Each row is a point on a landscape with many valleys, with its height.
A ball rolls from a point to whichever of its 2 nearest points has the largest drop for the distance, and stops where none of them is lower. Distance is the straight distance between rows; heights are no part of it.
J660 height 375: [ 88  91 111  98 124 127  95 105 122 177 129 116 155 103 101 111  88 122
 118 104 144  92 138 142  93 115 127 123 107 132 132 129 125 113 132 138
 121 159 132 112  95 114 103  99 193 153 140 146  86 126 116 188 132 115
 137 113 170 122 126 137  92 118 105 127]
J785 height 441: [ 91 110  93 107 139 152 117 139  90 143 138 113 138 119  80 162 129 144
  98  76 173  82 131 156 101 117 128 139 106 108 110 118 112 114 125 124
 154 150 157 118 110 115 130 108 151 154 127 141 109  89 124 169 148  91
 107 134 141 146 166 160  94 154 133 152]
J121 height 685: [128 143  92 220 169 128 138 160 138 133  79 139 151 121 131 149 147 135
 113 136 115 169  99 114 153 117 168 125  99 133 167 164 121 130 146 129
 121 170  88 144 157 101 118 121 122 122 146 140  80 120 103 145 125 156
 140 126 130 100 163 137 149 121 104 122]
J941 height 733: [170 104 114 116 152  95 119 122 141  85 133 128 142 135 178  94 125 144
 128 157 122 128 159  98 127 153 101  97 151 143 144 148 159 206 166 114
 136 127 173 125 124  92  78 180 126 107 135 121 144 130 161 146 163 153
 135 159 158 136 104  91 140 116 176 118]
J377 height 329: [119 143 133  92  71 148 102 124  87 118 136 142 115 157 142 135 125 143
 134  87 127 115 122 168 104 136 110 136 196 107 153 107 146 111 118 124
 139  60 168 139 155 154 176 127 142 134 160 134 156 141 174 113 103  73
 129 153 100 148 116 178  75 143 110 142]
J327 height 593: [110 144 125 118  83 116 127 114 145 152 127 115 127  97 161 130 143  94
 148 147 150 115 113 126 125 122 167 108 124 146  95 106 141 124 150 112
  97 134  84 124 109 130 126 125 147 148 125 146 104 160 134  93 117 154
 114  68 145 133 131 135 165 144 134 119]
J487 height 182: [158 145 118 184 101 122 127 164 126 126 109 181 135 147 135 140 136 121
 121 144 133 196 110 144 154 111 187 127 131 135 177 127  85 133 150 118
 140 122 109 113 156 120 165  97 105 141 134 145 109 147 110 129 137 145
 132 104 131 112 149 134 142 114  88  84]
J617 height 448: [159 126 157 103 104 150 100 122 104  94 152 158  86 154  93 127 126 148
 104 124 125 127 134 144 138 134  97 148 162 102 100 106 118 108 104 108
 211  66 162 167 131 178 143 122 120 103 118  94 173 121 143 123 110  85
 124 162 107 148 130 171  95 138 118 139]
J88 height 642: [192 124 129 134 148 130 133 132 168  71 128 152 117 173 165 146 141 142
 125 172 142 193 141 100 165 168  84 111 133 150 179 151 127 192 130 136
 134 138 163 130 172 106 122 152 105 100 114  99 117 165 110 113 139 155
 121 164 121  88 105 102 150  96 185 126]
J626 height 537: [134 132 148 129  58 129 148 126 172 121 134 156 126 140 126 122 127 117
 132 147 132 171 126 119 142 160 159 107 125 140 118  71  95 144 125 134
 151 124 105 121 166 157 138 139 136 129 128 127 111 137 119  94 146 144
 140  98 134 174 105 140 171 124 161 101]
J845 height 542: [ 94  94 138 101 149 138  63 108 143 147 133 131 180 127 123 144  97 115
  99 105  93 107 148 142 111 141 149 109 122 118 158 132 134 121 144 108
 156 125 153 100  83 107  86 114 149 151 126 146 103 104 151 186 105  33
 118 144 166 108 123 141 118 108  97 153]
J366 height 395: [142 150 123 174 152 116 178 160  95 114 117 137 113 140 124 143 142 139
 152 126  92 147 103 124 137  90 156 146 136 151 180 175 109  89 117 145
 114 140 113 123 161 124 159 101  69 142 114 137 116 113 108 107 115 180
 166 147 127 109 127 104 120 102  80  75]
J530 height 648: [150 132 141 111 168 135 109 122 220 113 142 148 124 126  99 134 136 133
 117 150 152 143 137  91 150 174  86 111  97 129 127 102 123 156 132 142
 157 114 166 134 121 119  67 164 148 101 101 110 133 131 102 145 174  82
 123 147 121 105 133  89 116 117 198 148]
J699 height 483: [112  87 156  99  87 128 117 143 106 161 135  97 123 100 156 114 123  93
 154 144 151 127 154 124 132 146 176  79 134 176 116 107 123 166 137 109
 113  94 121 120 150 156 125 128 162 152 145 186  68 145 164 188 128 147
 117 109 135 131 116 179 154 139 114  92]
J922 height 535: [ 98 156 119 121 114 144 145 163  84 146 143 114  75 144 101 144 142 133
 128 116 127 132 100 153 112 118 125 143 160  96 129 142 143  75  91 138
 113  91 110 142 141 145 173 118 123 119 130 111 116 119 153 100 120 107
 145 129  99 126 138 122  61 159 102 149]
J53 height 561: [182 125 146 151 134 140 151 114 122  85 132 133  88 124 111 129 121 164
 128 131 102 158 166 139 124 147  83 148 131 113 143 124 115 122  81 116
 169  81 129 155 142 212 159 127  95  84  98  59 170 119  78  83  88 142
 134 151 105 157 140 136 142 100 170 114]
J633 height 224: [109 108 114 165 165 137  71 122 146 169 102 147 167 103 105 151 102 125
  93 123 103 144 135 129 141 135 141 114 105 148 167 151 139 121 166 123
 142 140 123 127  86  93  97 114 137 140 117 161 117 120 116 180 104 105
 138 109 161  94 135 119 111  82  90 141]
J300 height 543: [128 156 134 139 143 129 140 138 106 138 159 165  67 134  85 121 151 145
 127 110 157 127 104 143 132 106 118 167 122  85  71 112 128 118  98 139
 147 137 132 150 122 164 138 135 144  95 136 108 150 114 110  97 158 111
 145 128  99 152 140 149 128 160 149 152]
J836 height 240: [144 115 118 169 103 116 111 126 169 119 137 143 165 140 146 123 140 108
 122 152 115 153 112 108 154 126 165 129 133 147 142 127 134 135 175 121
 139 127 123  96 123  79 104 105 111 157 113 150 124 162 139 129 128 123
 110 115 113 130 136 148 152 108 114 109]
J241 height 431: [127 112 123 147 101 137 119 120 145 144 108 110 157 143 140 149 148  92
 149 170 168 140 100 140 145 113 139 167 132 148 136  97 164 126 149 111
 101 117 103  95 148  96 137  88 109 162 118 147  68 171 157 150 105 140
  86  77  95  79 137 133 139 115  78 102]
J139 height 706: [116 120  98 119 163 110 172 124  97 113 146  95 133 129 134  98 122 146
 146 119 132  99 144 114 107 116 130 136 132 132  97 157 128 130 126 133
  61 152 128 122  94 102 129 137  83 149 109 143 159 100  95 105 165 178
 109 148 125 126 132  75 111 133 134 143]
J213 height 591: [128 124 128 107  91 114 137 113 182 121 126 146 153 126 148 121 138 102
 113 131 150 125 127 104 132 143 181 107 129 105 105  94 109 119 139 118
 147 136 135 118 145 133 140 150 140 143 134 145 137 148 115  96 132  98
 133  88 114 177  96 148 155 137 153 129]
J935 height 705: [153 140 150  87 114 146 120  98 208 127 133 154 131 129 103 139 123 117
 124 186 119 163 116 106 162 164  90 128 123 150 133  94 130 116 130 154
 117 112 116 110 161 126 110 143 149 137 114 122 121 141 113 119 137 125
 137 104 112 113 107  97 129 113 176 145]
J398 height 530: [181 101 133 138 160 151 137 121  89  67 123 118  98 115 139 104 118 177
 143 148 119 164 148 138 131 124  65 149 130 120 129 141 130 155  82 113
 157 119 147 160 128 177 125 146 122  80 113  59 156 127  97 101  96 166
 148 174 126 144 123 112 138  99 171 143]
J680 height 675: [136 120 133  93 102 136  99 104  95 125 149 126 107 127  92 108  95 149
 121 152 115 114 140 127  90 139  69 142 152 102 116 109 153 144 127 131
 131  88 165 139 101 135 114 129 134 137 115 121 174 115 156 151 135 162
 131 157 148 124 140 115 130 138 106 131]
J381 height 253: [118 146 100 105  96 130 119 128  99 106 146 145 135 156 111 132 114 155
 110  80 121  96 122 161 115 121 145 120 189 115 162 121 124 127 111 122
 128  77 159 113 143 119 135 147 120 135 121 143 170 112 160 122 136  80
 117 165 124 148 136 152 105 126 110 118]
J293 height 600: [115 111 152  97 138 175  93 115 173 124 102 164 168 149 127 157 107 131
  87 140 139 154 155 138 139 157 180  97 110 145 143 126  72 149 131 111
 178 106 141 101 122 136 107 112 106 125 120 149 104 114 114 179 141  37
 117 128 151 138 136 145 144 126 126 131]
J206 height 533: [ 99 125 112 149 136 100 123 101 141 167 119 122 167  76 141 105 117  92
 137 111 141  88 114  96  93 127 145 114  86 148 110 149 157 121 164 125
 110 186  87 139  97 122  86 131 181 105 168 138  69 125  99 153 136 155
 118  72 166 102 114 117 147 144 121 101]
J755 height 633: [110 132 120  95  81 140 166 131  82  95 148 123 101 155 119 137 124 110
 152 127 154  88 134 141  97 113 129 157 177 118  92 134 162 104 118 130
  98 101 129 129 127 116 172 120 102 159  96 123 124 125 148 124 161 147
 100 168 146 129 129 104 102 130 114 128]
J744 height 652: [144 152 146 120  97 152 147 112 154 128 139 154 105 134  99 141 127 147
 127 167 116 161 122 129 160 120 111 149 126 126  98 105 120  91  88 159
 121 141  97 144 182 199 161 140 153 118 131 109 102 124  93  82 134 146
 166  97 114 140 107 101 162 119 132 134]
J697 height 462: [141 155 141 146 198 151 143 150  97 122 117  72  92 122 134 121 150 154
 142 126 117 153 101 135 161  93  87 142 131 128 142 166 127 118  66 146
 119 143 109 152 128 164 118 112  89  97  99  79 145 116 130  76 101 155
 187 176 102 114 132  72  96 136 114 149]
J838 height 421: [ 79 183 128  93 148 114 149 163  92 124 139 100  91 137 128 121 146 132
 132  77 144 100 111 124  78 138  85 145 128 115  76 106 169  86 123 136
 106 137 135 142 109 110 178 129 151 111 143 142 160 105 154 114 122 100
 122 104  87 130 119 162  60 182 137 189]
J172 height 559: [125 136 119 168 114 123 155 127 119 104 135 139 137 177 133 126 167 108
 161 146 116 131 116 131 139  73 132 148 139 144 134 139 158 112 141 128
  86 117 109  91 127 100 145  85  73 163 124 125 126 153 136  92 115 151
 102 143 111  84 124  96 128 113 131 108]
J865 height 677: [ 97 141 109 107 123 131 152 115 117 132 136  95 116 120 106 120 131 122
 134 136 133  78 118 118  95 128 134 140 118 119  94 134 155 116 119 152
  63 142 115 132 108 105 134 140 132 162 108 140 140 113 114 116 157 173
 126 127 150 125 133  95 107 148 124 144]
J544 height 669: [ 73 168 111 157 114 103 176 136 106 158 116 116 119 108 119 118 157 117
 129 112 144 109 109 146 114 102 181  98 109 118 102 149 104 123 134 147
  69 199  69 148 134 148 129 128 134 133 118 138  99 127 102  98 151 167
 101  75 147 118 146 125 152 154 126 124]
J61 height 703: [ 73 159 115 131 123 113 193 117  98 136 125  89 134 108 132 111 127 110
 123  91 133  85 134 132 102 134 157 129 123 148  94 160 152 111 141 140
  74 183  71 140 107 128 131 141 114 142 100 137 119 108 103 114 167 192
  96 101 163 140 133 117 142 135 116 131]
J767 height 505: [109 111 151 107 140 119  65 115 143 132 141 130 194 139 160 127  88 124
 104 128 100 109 155 118 105 120 154 101 104 121 159 143 107 149 167 107
 180 124 151  96  87 122  53 137 137 113 128 140  97  98 123 198 158  56
 122 151 177 127 116 105 135 112 134 124]
J223 height 619: [114 150 137 117 141 131 115 136  70 140 140  87  91 108 115 103  85 155
 149 118 100 121 112 138  89 127  47 154 105  88 100 118 161  96  85 141
 132 107 115 171 124 177 160 128 115  89 123 106 185 126 133 111  85 170
 152 157  99 137 129 142  86 165 131 161]
J446 height 338: [ 75 174 123  82 164 134 117 135 134 165 126 106 104 120 106 143 163 120
 142 106 142  74 133 126  83 135  93 155  96 104  69 109 170  90 135 118
 113 151 117 126 117 111 153 135 178 113 150 124 142 131 153 131 118 114
 102  70 104 122 131 158 110 171 149 190]
J426 height 592: [144 126 130 138 138 134 135 130 100 109 131 120  94 105 108 140 115 165
 138 129  93 144 136 155 100 118  89 151 131  97 114 135 132  99  73 124
 151  82 104 174 128 208 164 116 110  93 122  82 172 130 122  82  79 150
 163 158  98 133 133 127 104 134 126 127]
J211 height 524: [109 134 133 173 152 148 128 133 129 137 108 118 139 165 129 156 173 119
 155 170 127 146 118 117 159  92 127 192 128 136 154 147 143  79 115 131
  75 111 109  73 140  94 146  72  80 149 107 125 103 157 141 104 116 141
 111 117  91  68 137  98 128 114  71 103]
J962 height 361: [173 109 118 157 117 114 170 156  86  82 134 123 119 159 148  99 153 152
 161 135 103 118 157 125 100  82 112 143 169 122 137 154 127 159 109 128
 116 105 168 109 137 159 123 105  68 131 127  89 176 130 117  80 111 156
 109 172 125 142 120 100 133 123 143 108]
J759 height 658: [ 85 145  96 209 173 172 144 166 138 160  83 127 146 136  93 140 155 136
 121 127 131 137  96 140 154 103 153 134 119 121 152 165 114 131 132 130
  91 155 108 127 151  93 129 114 112 135 119 118  96 112 127 130 139 135
 132 113 105  84 179 107 117 126  89 128]
J517 height 671: [142 105 167 132 112 119 122 147 149  83 129 134 140 146 159 120 118 136
 111 173 104 173 140 106 153 175 162  92 145 151 187 134 115 175 183 111
 177 116 142 103 139 118 105 141 105 126 119 150 122 135 157 185 164 129
 132 149 135 168 105 132 164 115 144 108]
J370 height 346: [134  99 147 165 111 131 118 121 186 114 127 116 156 159 150 131 124  80
 140 170 158 167  88 121 170 142 152 142 112 154 134  97 135 142 165 105
 119 140 103  79 140  84 134  91  92 144 127 149  91 184 148 146 118 141
  99  95  83 113 128 145 181  94 130 104]
J99 height 275: [155 133 111 178  86 120 169 172  93  92 138 155 125 153 140 117 146 132
 131 124 129 135 134 138 143 110 185 121 150 144 169 128 100 144 135 133
 122 130 117 120 160 107 147  99  92 163 122 134 106 139  99 117 163 149
 112 143 149 128 146 123 144 122 110  79]
J443 height 300: [193 120 107 127 147 120 144 117  97  66 145 131 108 142 169  70 143 139
 134 103 117 113 146 136 133 102  84 137 169 126 134 169 138 149 101 122
 142 102 182 150 136 144 120 111  67  90 125  80 187 128 120  87 107 134
 136 187  94 124 123 112 113 117 149 145]
J972 height 293: [136 110 127 157 143  91 102 130 107 168 110 130 156 100 127 123  88 127
 123 126  67 143 133 141 127 136 152 107 117 154 184 159 122 135 157 148
 130 149 134 161  99 100  89 128 151 118 126 175 120 111 109 193 108 138
 147 137 172 128 134 121 132  97  91 108]
J515 height 487: [116 176 143 110 124 123 141 167  79 122 146  93  75 157 116 134 164 128
 136 100 151 110 117 157 101 133  82 140 153 131 101 104 177  53  96 151
 126  94 117 142 124 142 171 120 130 111 131 110 137 133 161 116 132  91
 136 130  86 123 112 160  21 193 127 170]
J356 height 489: [156 124 149 158  87 104 157 138 144 110 137 157 117 143 155 109 121 129
 144 143 106 163 146 130 132 143 147 120 134 115 121 117 104 132 125 145
 150 146 133 148 153 176 152 138 113 108 156 104 157 124 103  60 136 150
 131 106 135 187  91 122 168 125 152 110]
J271 height 266: [ 98 135  96  99  92 134 137 139 110 140 132 137 148 134 123 141 144 130
 121  83 181  98 138 182 126 131 169 102 137 117 108  91  74 116 117 103
 132  96 122 112 147 119 164 128 137 169 161 151 101 118 141 160 117  74
  94 130 141 132 171 179 117 141 121 107]
J542 height 434: [ 82 116 105  99 135 135 103 119 143 185 116 121 146  91 106 146 127 123
 120  87 149  83 151 144  91 124 140 134  88  97 111 119 120 103 133 113
 144 155 128 120  89 114 138 105 197 166 165 135 106 104 126 168 116 103
 132  91 141 129 156 141 111 141 127 144]
J587 height 341: [141 116 156 150  67 111 124 163 102 132 136 129 105 139 173 138 134  89
 169 125 137 168 106 135 157 118 175 125 126 166 153 101  89 128 140 123
 127 111 106  89 146 153 161 103 112 135 134 168  98 166 157 116  96 137
 132 107 103 132  85 181 192 111 111  81]
J843 height 586: [ 95 127 122 162 136 130 114 122 143 172  97 135 164  85 129 125 140 103
 105 132 154 102 122 132 116 125 150 112  86 123  99 124 111 111 148 114
 133 195  99 123 124 117 119 127 165 134 172 125  68 120 116 127 127 136
 106  75 146  96 154 132 152 160 119 135]
J203 height 432: [124 151 125 180 184 127 158 155 110 127 123 103 106 141 132 146 157 154
 144 134  92 142  95 137 146  89 124 139 132 131 170 191 107  96  82 142
 116 136 117 129 151 159 140 115  82 114 127 116 138 110 126  62  98 160
 175 163 110 103 121  86  95 115  88 117]
J333 height 413: [120  86 156 135  68 117 118 154  88 158 130 109 112 122 176 139 130  92
 163 137 152 150 133 144 146 133 183 116 136 172 151  87  98 146 130 119
  99  93 110 100 157 135 170 113 131 163 150 191  71 148 150 163  92 138
 137  90 117 103 111 183 156  96 100  96]
J634 height 562: [174 133 142 139 191 139 116 115 114 100 126 129 102 110 133 115  97 153
 126 123 126 148 130 136 146 135  58 120 118 105 134 128 127 160  97 144
 155 163 157 176 104 138 108 153 130  84 115 108 179 110 106 101 114 139
 164 171 109 152 137  99 137 113 173 159]
J202 height 684: [147 110 158  67 137 147 103  83 203 116 147 146 148 137  95 139 149 112
 123 173 153 134 137  93 154 174  96 125 119 138 121  86 146 123 133 126
 141  80 150 103 128 107  92 152 145 127  95 104 135 158 119 138 158  85
 123 118 107 110 119  94 114 125 165 154]
J384 height 412: [ 75 165 123 103 167 151 132  88 146 201 115 111 115  94 115 143 130 129
 125 120 133  95 120 127 109 109 114 153  87 103  88 131 179 108 133 145
  98 175  88 142  97 122 135 127 193 117 148 122 116 123 145 112 125 122
 142  64 131 139 131 137 124 157 127 168]
J730 height 572: [116 124 130 102 181 158  64 126 150 125 130 160 167 144 113 178 125 129
  78 121 125 119 163 133 149 137 144  95 123 124 141 133 116 130 131 108
 164 111 145 124 113 122 101 125 111 131 108 148 122 123 128 178 113   4
 118 134 145 148 138 131 130 123 107 150]
J50 height 634: [136  96 149 135 125 140 117 140 181 113 101 156 156 158 135 146 108 117
  87 149 134 180 123 135 161 177 175  94 124 154 180 132  80 151 164 116
 165 120 128 109 131 111 120 119 107 132 123 161 107 151 124 171 147  98
 125 127 119 135 137 140 154 115 125 114]
J605 height 299: [ 87 117 106 112 156 154 103 113 138 187 113 118 153  81  99 140 106 125
 108 122 121 117 135 127 134 114 112 138 107 142 148 131 163 125 137 132
 110 126 116 135  85  96 109 122 162 130 118 145 118 133 141 173  94 116
 154 101 139  98 131 126 100 117  92 133]
J379 height 635: [111 130 112 137 105 106 144 138 110 181 123 113 123  89 152 117 143 117
 137 104 110 116 106 128 125 130 169 107 114 157 130 137 114 134 136 133
  78 165  76 136 131 130 134 136 131 147 140 154 100 132 116 132 126 156
 132  83 149 135 123 153 149 120 103 117]
J303 height 394: [124 146 158  75  96 158  94 129  95 134 138 142  88 161 109 155 108 153
  98 120 133 126 127 172 126 148  96 134 142 100 117  87 125 118 119  99
 173  55 175 172 140 162 148 135 135 110 138 134 151 137 173 147 118  67
 120 145 109 147 123 194  85 149 109 151]
J38 height 497: [156 160 136 129 123 118 129 141  93  99 147 152  76 130  85 107 129 138
 109 100 129 122 110 154 150 106  96 144 147  93  97 121 120 124 105 127
 168 107 147 176 127 166 132 128 109  84 125  89 172 103 135 108 135  99
 148 169 105 150 152 156  79 151 139 154]
J400 height 594: [140 112 121 131 107 140 164 131  90  96 160 116 117 145 128 109 139 120
 172 142 128 115 131 136 120  83 107 163 167 139 124 162 144 108 117 122
  95  83 136 106 122 124 142  94  68 167  89 117 137 134 136 107 140 168
 114 167 128  95 124  75 114 111 117 121]
J235 height 342: [150 131 106 174 110 105 165 180  80 115 133 131 124 137 111 127 123 145
 130 114  87 143 127 134 123 106 154 131 150 133 163 143  95 144 128 148
 102 145 125 148 143 120 135 118  86 147 116 131 124 112 116 130 131 183
 133 161 161 142 151 103 130 115  94  99]
J872 height 582: [118 159 157 134 148 144 134 109 158 143 132 173  84 123  80 143 152 124
 128 139 168 143  95 116 153 113 127 151  98 107  55  97 129 101 103 161
 149 151 108 128 146 162 142 126 165 100 122  99 132 114  97 100 165 129
 115 102 119 152 121 149 148 163 175 168]
J346 height 104: [129 103 126 152 128 101 126 132 162 122 129 121 166 112 163 108 142 112
 145 121 113 116 127 100 132 157 161 109 118 159 137 132 158 123 186 111
 110 152 100  88 105  65  95 115 107 132 132 156 138 158 144 123 101 156
 108 100 112 112 100 147 170 126 131 106]
J437 height 611: [ 68 137 109 116 119 148 146 141  95 205 121 112  90 103 105 156 119 146
 118  97 156 109 126 168  87 101 129 126 108 115 128 134 105 111 113 159
 114 180 104 161 144 157 163 109 172 150 161 155  92 108 134 149 129 103
 162 111 158 154 161 158  98 142 113 128]
J760 height 392: [142  93 129  95 109  86 107 125 135 121 151  82 199 139 157  74 115 104
 120 106 103  82 164  78  95 143 165  98 143 152 139 135 154 160 167 115
 128 118 149  84 111  93  56 146 141 154 142 137 133 141 145 206 153 114
  98 158 138 126 113 119 154 141 111 103]
J579 height 626: [ 97 131 109 185 150 157 107 148 145 165  82 154 159 119  99 150 139 121
  87 134 153 143 114 157 151 104 157 142  94 116 108 143 108 127 127 121
 135 150 105 121 125 115 130 112 140 136 151 123  79 120 114 132 142 122
 121  90 129 101 185 141 115 154 121 136]
J31 height 682: [ 97 156 128  93 103 115 135 109 142 156  88 128 128 124 165 150 158  92
 129 134 184  74 147 156 126 116 144 112 101 126  74  94 103 106 126  92
 126 141 107 118 129 130 169 145 165 158 172 130  95 140 151 108 116 111
  83  55  94 123 171 176 143 172 153 163]
J382 height 488: [104 125 109 159 142 162 119 126 141 146 100 111 162 139 116 175 159 120
 149 177 114 138 108 133 167 128 128 167 122 159 169 139 162 111 139 112
  86 117 100  96 114  76 130 105 107 156 102 148 114 162 147 139  99 155
 114  86 107  69 150 137 121 118  67 126]
J752 height 455: [113  82 150  83 120  97  82 123 137 127 148  94 189 125 137  92  87 133
 134 118  98 100 148  84 100 139 138 101 122 140 136 132 145 126 168 113
 152 111 142  91  81  95  49 128 166 132 152 140 121 114 146 208 161  98
 125 154 179 118 107  99 126 121 119 108]
J212 height 615: [173 119 140 115 174 136 113 117 165  96 132 152 111 136 135 144 122 143
 116 157 128 170 143 107 171 178  71 110 136 144 154 125 113 178 104 155
 140 120 167 164 132 123  96 157 133 101  89  95 140 128  98 131 149 119
 119 169 136 110 118  93 125  91 189 146]
J943 height 404: [197 101 131 154 129  78 152 128 124  75 124 128 123 178 189  90 128 146
 163 140  85 143 145 117 112 107 104 130 155 115 151 177 129 165 123 142
 123 115 177 105 159 118 141 132  75 108 135 103 183 134 126  79  87 169
 132 164 125 156  96 124 171 106 160 116]
J451 height 447: [178  98 160 146  98  98 161 127 128  89 111 136 132 162 162 102 113 158
 143 143  82 147 161 113 109 137 137 128 149  98 146 134 107 151 117 135
 149 120 151 135 161 156 141 179 105 110 148 115 183 130 102  82 114 154
 126 145 121 189 100 141 169 102 141 103]
J171 height 495: [178 141 139 139 182 158 139 123 101 103 115  90  87 108 138 110 146 156
 139 153 136 168 111 119 152 108  67 154 126 116 105 147 113 137  68 120
 158 133 133 167 119 160 127 118 106  75 106  49 136 127 116  86 125 177
 166 162 127 117 140  80 105 129 156 133]
J716 height 620: [138 159 150 104 116 140 150  91 145 121 134 152  93 128  95 147 155 126
 146 152 147 140 123 132 162 117 117 161 119 123  69 118 131  74  75 138
 141 141 101 130 170 184 168 124 149 108 128  82 140 141 112  57 138 124
 141  95  97 151 100 131 112 132 162 171]
J558 height 471: [ 97 140 129 120 136 137 116  84 171 168 110 134 136  88 113 131 119 114
 128 125 142 110 110  86 118 114 111 123  76 133  87 140 159 102 149 150
 109 175  76 132 121 135 118 126 201 116 139 137  94 127 115 125 139 147
 146  72 171 127 117 115 130 149 152 136]
J82 height 573: [150 129 125 134 169 134 126  96 142 122 111 124 118 107 122 139  84 143
 123 177 123 153 139 100 156 116  74 131 107 155 143 152 138 161 131 132
 124 143 143 169 124 118 103 163 150  94 123 117 146 111 122 134 132 176
 162 136 163 110 121  73 134 102 145 116]
J573 height 348: [142  95 173 135 128 100 102 113 135 162 110 116 171  91 139 129  52 110
 123 103  66 131 144 125 106 172 133 116 131 131 178 145 121 156 142 139
 170 146 148 146  95 133 104 162 146 122 134 177 144 105 129 181  96 128
 148 155 177 177 115 144 148 101 105 123]
J208 height 649: [123 129 133  86 134 134  98 117  72 123 153  88  90  96  90  97  92 149
 134 114 113  99 108 126  69 139  53 146 129 102 105 121 167 129 113 149
 111 121 175 167  94 146 138 132 129 121 113 125 196 106 143 144 121 157
 142 177 121 113 133 135 102 158 118 156]
J841 height 704: [152 100 151 127 131  95 114 140 157 102 128 126 159 132 148 102 114 116
 114 166 111 141 149  79 131 165 149  81 125 146 151 148 140 174 184  99
 159 134 160 114 119  94  77 163 127 110 151 139 120 134 147 171 150 125
 134 163 167 145 112 101 130 125 146 106]
J897 height 540: [111 105 155  95  88 114 122 130 145 165 129 116 122  80 165 127 120  92
 143 133 143 133 119 106 134 154 168  94 131 149  96  99 122 150 136 127
 130 126  92 128 136 167 132 142 174 129 148 144  92 147 144 138 148 149
 134  96 152 142 112 165 166 154 130  93]
J329 height 360: [ 86 129  80  79 101 124 149 117  99 146 143 129 145 143 116 146 122 138
 104  43 169  84 155 151 100 107 153 133 132  94  82 107  89 130 128 110
 153 131 166 111 140 126 163 137 148 164 152 124 127  98 130 161 157  73
  93 144 133 144 153 180 119 154 130 120]
J585 height 227: [176 125 103 106 166 112 120 123 114  84 134 130 115 139 157  85 153 143
 132 102 124 100 146 116 124 111  87 123 145  96 116 136 139 173 103 120
 118 110 190 137 119 100  82 145 102 105 112 111 218 128 144 102 132 112
 131 173  97 122 118 112 123 116 147 155]
J526 height 640: [ 99 141 118  93 111 119 137 105 177 154 112 145 151 123 147 145 158  97
 118 109 182  93 138 127 111 133 153 102  99  95  74  90 104 115 144  94
 150 152 131 107 119 140 142 160 141 145 167 113 123 130 125  98 109  87
 108  55 107 157 120 172 162 143 161 143]
J182 height 679: [167 152 145 133 134 142 147 110 179 117 147 156 106 121 104 141 139 137
 130 178 129 165 126 104 172 145 100 136 127 145 125 104 123 121  91 162
 113 144 111 139 163 144 134 126 157 105 125  97 115 129  87  70 143 149
 126 112 105 113 117  92 141 128 181 137]
J904 height 230: [139  79 124 125 138 100 111 129 168 111 131 115 167 131 165 107 135 105
 136 117  88 117 138  87 104 143 141 118 137 158 152 121 162 152 183 100
 105 123 124  88  89  57  75 130 104 169 106 149 164 147 167 152 107 141
 104 133 111 104 109 110 155  88 126 108]
J167 height 312: [136 133 101 107 130 112 130 130 111  92 158 138 115 142 129  99 129 136
 114  88 129  76 116 118 110 119 104 139 161 104 124 110 151 122 125 123
 105 106 165 129 118 114 120 140 106 141 114 132 185 131 157 113 140  95
 128 168 105 131 136 120 109 135 128 154]
J600 height 574: [ 84 152 106 122 114 161 159 138  90 152 142 123  97 137  89 150 138 133
 123  95 145 102 114 164 116 106 137 138 141  97 123 131 113 109 109 141
 104 131 103 153 143 135 185 122 144 150 131 124  90 112 121 135 148 132
 131 134 135 143 142 129  88 153  96 121]
J233 height 590: [184 140 122 146 190 139 122 123 143 103 108 128 112 109 149 150 112 154
 134 150 149 166 125 123 165 160  81 124 123 129 151 152 119 177 123 141
 134 158 149 164 116 124 103 176 139  87 140 111 129 114 112 115 133 151
 136 171 151 113 115  96 138  94 180 138]
J925 height 263: [150 115 157 177  82 117 144 155 129 120 128 152 121 131 159 142 124 121
 136 160 113 190 104 142 175 133 178 128 138 148 160 139  87 135 135 138
 144 140 103 102 162 149 176 104 106 126 128 146 101 148 119 117 110 156
 137 112 133 157 108 148 182 110  98  88]
J149 height 147: [ 94 162  77 117 117 149 137 166  93 113 138 156 125 138 104 139 136 147
 102  73 168 102 114 191 119 121 143 133 158 114 128 103 106 104 122 126
 122  89 153 112 141 119 166 122 113 160 131 140 133 108 128 132 143  63
 111 146 119 143 161 149  87 141 114 136]
J613 height 529: [129 125 126 136 123 128 117  77 166 155 137 126 124  83 104 130  90 116
 141 157 121 130 129  84 129 133  87 125  99 147 104 142 160 127 149 160
 112 141 120 157 112 126 102 145 165 104 139 143 123 120 124 148 132 153
 165 110 175 122 121  83 129 130 128 109]
J967 height 319: [152 107 119 107 157  71 120 116 137 118 126  87 198 133 154  91 115 114
 117  80  77  96 152  96 102 151 155 106 148 138 154 135 145 150 158 115
 127 141 143 105 105  72  71 162 136 145 110 177 165 124 129 160 111 113
  97 156 122 126 102 123 144 100 104 122]

Call two points neighbours if one is among the 2 nearest of the other. Go from one point of each pair to the other, from neighbour to neighbour, staying as low as possible. Name the highest point that can't be avoided.
J585 / J633: J785
J149 / J446: J437
J446 / J487: J233
J585 / J149: J167

For each start below, name the point where the ball stops.
J61: J487
J31: J487
J530: J446
J293: J346
J88: J446
J121: J446
